Points, in no order, along strands that fork and pass close to each other.
In the rows, zero is written as 128.
Points whose rows are less than 112 apart are linked; no others are. Some points are linked to none.
(1122): [ 97 135 123  76  95 141 150  89 118 102  79 117 107  64 134 114 125  96
 177 121 152]
(148): [ 96  61 147 106 157 193 161 116 109 154 135 138 162 169 105 126 141 120
 112 111 164]
(578): [106 181 132 150 103  70 165 105 135 110 155 101 124 138 135 115 138  91
 128 162  56]
(691): [125 145  86 167 123 140 166 148 106  95 121 164 137 157 151 110 130 139
 133 161 145]
(1068): [138 137 107 161 146 123  86 155  88 140 122 113  99 163 146 149  85 165
 150 148 104]
(111): [165 135  91 136 122 131 131 153 135 138 168 162 111 187 186 133 124 165
  92 142 140]
(172): [142 148  93 177 148 152  96 145  82 143 118  87 134 143 105 157  72 145
 102 161 126]
(864): [143 137 113 120 133 182 103 153 151 116 145 109 164 138 105 127 136 142
  95 154 168]
(696): [144 161 130 150 120  99 112 116 153  87 123 121 184 102 126 134 132 167
 160 127 151]
(93): [111 108  98 167 172 103  85 142 129 113  87  96 168  70  86 116 104 153
 104 111 144]
(1023): [102 122 136 107 130 121 111 141 129 114 119 133 129  58 106 110 163 167
  86 116 126]
(112): [ 89 147 165 114  93  83 115  99 139 104  81 158 108  99 153 143 148 102
 189  79 122]
(556): [108 142 145  91 115 119 117  91 150 131 135  87 119  85 123 119 126 153
 166 118  89]
(406): [117 152  89 132 118 103 136 139 169  76 134  99 149 104 151  97 150 128
 146 175 104]
(903): [150 152 111 143 103 103 137 170 181  84 150  88 162 119 112 108 137  77
 126 172  92]
(644): [156 118 160 135  92 139 121 163 180 140 147  85 166 141 106 138 139 101
  91 120  97]
(813): [154 114  95 132 143 171 199  88 127 133 173 175 142 150 125 107 104 116
 147 135 183]
(110): [146 119 138 187 122 145 158 178  91 137 106 120 158 126 102 139 134 115
  42 170 108]
(893): [151 178 143 134 129 110  88 181 176  96 147 132 138  88  93 115 137 145
  97 142 116]
(258): [168 139 168 138 114  79 119  77 137 113 127 127 149 160 157 151 143 153
 210 119  91]
(873): [148  66 118 118 153 124 184  98 212 164 192 153 135 120 149 102 189 101
  62 132 116]
(483): [174 130 144 120 107  70 117 127 171  93 155  91 173 156 150 135 130 123
 190 138  84]
(1228): [103 130 150 140 110  69 120 102 132 128 107 117 112 137 162 142 140 123
 197 102  78]
(1133): [101 142 164 101 153 172 143 157 110 128 119 193  93 164 120 106 130 127
 156 121 155]
(772): [187 137  81 129  81 103 130 191 166 105 170  92 134 149 147 125 133  79
  90 165 111]
(961): [ 83 144 143  72 170 211 143  94 124 123  78 131 120 125 148 109 148 120
 160 113 184]
(303): [126 112 125 167 129 162 132 135 106 146 111  83 173 196 148 168  99 143
 145 122 123]
(403): [117 113 161  55 145 142 144 151 170 103 137 128 148  91 122  91 167 149
 116 118 133]
(40): [170 127 141 181  93 137 134 170 147 125 117 113 176 111  96 145 178  97
  31 162 126]
(356): [ 99  97 146 125  82  81 162 132  94 146 135  94 126 107 120 144 141 113
 105 102  77]
(1048): [186 135 142 166 121  90  83 169 180 116 124  77 154 156 132 151 103 110
 162 120  90]
(467): [110 114 155 144 151 159 117 180 117 136 130 121 122 154  91 126 110 129
 120 142  99]
(718): [135 108  96  91 140 119 201  92 145 141 186 180  76 104 157  87 143  90
 125 118 136]
(396): [125  74 124  92 111  80 177 169 135 110 183 124 150 115 113 119 157  97
  81 130 108]
(951): [110 120 131  73 101 117 159 119 134 129 168 104 113 119 118 107 123 116
 152 143  89]
(815): [193 144 148 110 146 161  65 122 153 113 151  95 143 162 111 141 103 151
 178 156 135]
(14): [101  84 133  92  81 104 126 129  77 145 133 105 108 111 130 152 109 148
 144  81 123]
(185): [145 144 146 140 163  78  79  40 127 143  84 117 135  96 101 138  95 156
 194  95 139]
(576): [172  84  83 129 115 130 204 139 143 160 185 114 143 176 156 127  88  95
 113 145 112]
(1179): [158  63 111 114 103 141 105 172 151 109 135  79 157  90  89 138 160 115
  67 142 142]
(117): [160 133 123 145 136 134 172 139 110 113 150 178 149 192 138 130 105 125
 155 141 160]
(943): [114 140 139 174 130  71  96 103 120 158  92 112 111 116 144 153 106 156
 146  82  93]
(521): [121 114 139 106 117 116  94 118  84  90  66 149 112 122 147 155 109 109
 215 104 176]
(1034): [ 88 115 135 104 160 190 120 143 105 144 119 124  90 118 102  99 142 150
 113 147 120]
(940): [131 141 139 143 116  96  77  91 168 155 129  86 130  97 120 142 119 170
 127 105  87]
(631): [160 120  82 123  93  84 171 153 136 120 174 112 135 171 169 130 112 118
 127 159 104]
(804): [152 139 196 148 121 105  97 155 140 133 147 125 166 171 116 166 111 161
 142  84 112]
(1110): [ 75 109 121 102  76 102 158 116 145 129 117 182  70 121 170 127 148  26
 114 122 130]
(747): [171 130 151 110 102 155 122 139 163 138 172 101 144 185 124 141 109 129
 138 135 119]
(315): [114 106 115  70 126  97 196 129 125 123 189 143 102 108 118  91 151  95
 107 147 105]
(41): [106 125  96 115  90  93 186  85 129 131 142 170  72 150 187 124 127  27
 163 129 123]
(188): [184 121 132 170 152 116  41 164 167 154 110  66 141 149 102 156  74 109
 129  99 114]
(892): [138 124 101  93 131 138 103 154  88 132 160 149 101 166 168 139 113 183
 136 126 169]
(1085): [ 83 137 113 174 141 149 129 118  80  95  74 147 169  98 110 129 131 134
 134 114 172]
(1012): [143 140 129 158 117 121 120 143  58 139 108 163  78 182 162 161  99 128
 163 132 117]
(232): [149 110 114 102  86  87 108 136  87 139 159 126  95 147 166 159 106 170
 153 108 123]
(1092): [179 164 168 144  81  74 130 142 127 134 162 114 157 135 130 172 105 142
 123 118 101]
(1232): [193  82 108 144 115 163 168 155 142 182 170 120 138 177 146 139 109  96
  47 147 139]
(1087): [ 64 122 134 149  86 124 150 123 118 132  82 149  84 123 156 128 161  75
 131 116 100]
(299): [133 102 146 155 113 140 100 102 131 166 113  66 143  82  69 145 129 141
  63 133  94]
(165): [128  56 128 135 150 132 206  98 156 177 171 181 119 134 148 116 162 108
  82  89 139]
(385): [145 156 129 168 120 105  94  87  83 123  85 151  81 147 168 149 121 128
 203 145 108]
(624): [ 95 103 151 126 127 156 170 143  96 151 117 207  93 162 128 128 134  86
 120  95 150]
(1196): [124 187 146 170 112  27 134 110 118 106 140 114 134 100 125 140 131 113
 147 128  81]
(1029): [ 88 171 139 167 109 111 138 116 104 130  95 151  88  94 113 124 145 115
 128 134  97]
(367): [ 81 128 123 165 124 157 116 130  71 165  87 137  94 156 153 156 135 137
  95 117 129]
(499): [107 148 155 133  94 144 138 102 175 126 134 136 179 117 126 120 183 163
  90 106 133]
(826): [ 66 134 126 172 181 139  70 140  84 155  84 138  97 115 119 137 126 148
 101  97 131]
(494): [147 142 197 105 152 103  94 135 138 107 135 137 147 128 108 138 119 169
 189  89 121]
(466): [127 161 158  75 157 164  88 134  83 115 106 189  65 153 146 137 117 123
 187 117 175]
(1043): [ 81 139 142  75 177 189  96 121  83 135  88 126  80  74  98 116 126 137
 125 117 153]
(260): [132  79 113 152 116 153 188 141 114 123 121 113 172 135  98 123 143 114
  73 167 133]
(949): [ 78 157 111 110 165 203 113 101 106 146 116 152 119 159 160 134 158 148
 125 131 176]
(344): [125 125  85 115  90  81 198 102  97 121 156 129 112 150 164 126 117  85
 166 151 115]
(424): [109  86 122 139 117 121 189 142 129 146 144 184 124 164 156 115 146 114
 108  96 134]
(511): [122 127 148 138 127 150  89  95  97 157 138  92 156 102  83 156 116 166
  91 103 137]
(190): [132 170 148 133 160 115  73  73 118 122  72 141 106 114 145 136 126 150
 197 116 135]
(713): [135 171 147 138 188 149  42 155 172 124 123 125 133  93  86 115 117 154
  93 126 139]
(345): [112 153 164 183 124 117 143 143 127 141 111 116 133 127  92 131 107 120
 132 139  71]
(728): [128 101 125 170 149 161  75 160 143 156 106  61 167 162 130 160 101 126
 114 112 116]
(661): [ 86  59 119  95  92 113 176 109  95 134 119 112 114  94 116 121 171 109
 102 129 111]
(24): [108 165 155 122 124  58 120  90 139 114 134 105 127  53  85 114 131 122
 147 111  89]
(88): [125 127 111  98  64  99 121 107 101 114 112 178  64 131 180 155 128  95
 166 116 161]
(702): [118 166 121  89 117 130 192 119 122  91 133 175 102 100 119  84 141  89
 158 164 141]
(19): [ 92  81 134 100 145 177 113 122  70 146 131  96 162 131  95 149 125 147
 113 110 154]
(439): [123 144 125 128 101 150 147  77 115 137 120 126 136 150 143 138 128 156
 168 123 144]
(1144): [114 169 125 103 212 166  72 119 129 131 101 109 105  68  89 101 104 161
 113 136 140]
(1079): [163  82 154 106 101 121 153 180 134 125 173 117 170 142  89 130 120 109
  92 119 118]
(845): [165 114 118  81 112 154 117 163 213 126 176 121 126 122 130  97 180 119
  79 155 133]
(99): [103 151 130  89 148 145 109 100  99 114  77 117  77  52 109 108 105 128
 177 121 144]
(1201): [147 136 131  67 140 145 120 114 122 133 148 182  66 167 180 124 128 161
 171 121 165]
(981): [175  84 114  95 110 120 153 136 205 147 214 119 135 133 131 113 169  85
  58 136 131]
(442): [ 95 150 109 168 102 142 158 131  97  91  77 183 126 128 139 128 135  91
 148 136 166]
(371): [103  96  90  95 160 148 179 123 141 134 135 203  66 102 164  81 183 103
  89 138 151]
(173): [131 129 176  51 150 133 125 148 137  94 130 126 146 101 120 111 129 164
 186  99 152]
(415): [194 176  94 176 171 104  32  98 184 133 108  96 139 129 111 124 101 148
 132 151 144]
(653): [162 138 103 187 106 141 138 169 111 129 112  91 160 148 120 144  86 117
  85 174 108]
(384): [171 155 130 152 195 132  40  84 147 123 115 101 143 152 127 133 101 164
 182 149 124]
(96): [ 97 129 149 136 114 111 133 157 123 132 120 183 113 142 157 131 169 153
 107  93 124]
(693): [119 100 165  83 160 208 164 125 175 147 153 138 159 160 109  94 136 130
 126 126 147]
(157): [ 96 124 111 137 120  99 141 150 153  86 119 122 155  81 139  99 181 143
  92 143 110]
(213): [124 145  93 157 114 165 128 124  96 170 135 134 112 180 183 157 122 171
  86 139 133]
(357): [195 168  89 173 125  77  70 137 159  98 130  90 149  98 101 140  88 138
 125 155 131]
(971): [114 167 128 185 200 102  68 123 109 153  90 149 106 128 104 128  84 149
 135 112 132]
(937): [ 96 106 112  99 154 168 164 144 144 134 137 158  87 136 143  80 155 127
 108 162 119]
(328): [121 119 105 116 110 155 211  97 104 114 142 169 136 105 100  96 133 108
 118 149 166]
(298): [131 151 100 175 176 113  72 100  94 165 108  94 128 113  81 136  57 149
 120 128 128]
(1175): [124 134 144  66 156 197 171  97 156 122 121 126 150 139 130  94 129 139
 171 135 171]
(318): [ 98  93 147 155 112 121 161 155 106 132 106 119 163 162 134 147 119 122
 157  89 105]
(131): [101 164  92 140 148 184  76 110 109 142 128 115 118 145 156 143 135 184
  98 146 147]
(1224): [117 155 115  60 116 163 181  98 130  89  97 178 101  83 146  98 141  92
 150 130 190]
(968): [106 142 104 144 169 153  93 126 115  93  96 117 184  72  96 132 134 166
 111 118 180]
(1095): [139  58 152 109 157 156 128 179 149 143 149 153 144 156 120 125 171 140
  52 123 154]
(22): [169 147  98 177 149  51  93 109 115 138 110 102 127 101  91 130  57 145
 139 138 112]

Follow the links from the first point to the second, and from the first to the third. Name the last point that the two ways share.
(971), (406), (940) | (315)
(41), (19), (968) | (1034)
(173), (1232), (728) | (631)
(483), (1029), (356) | (315)
(772), (40), (466) | (298)
(556), (804), (968) | (1034)
(14), (1196), (19) | (213)

A fork is a point with three links, a tip a point with one. Leave the first point through the second and follow the links. Name the first fork or tip that comes.
(804), (494) | (631)
(1085), (442) | (1043)
(99), (1122) | (93)
(299), (511) | (213)
(213), (131) | (299)
(22), (357) | (315)
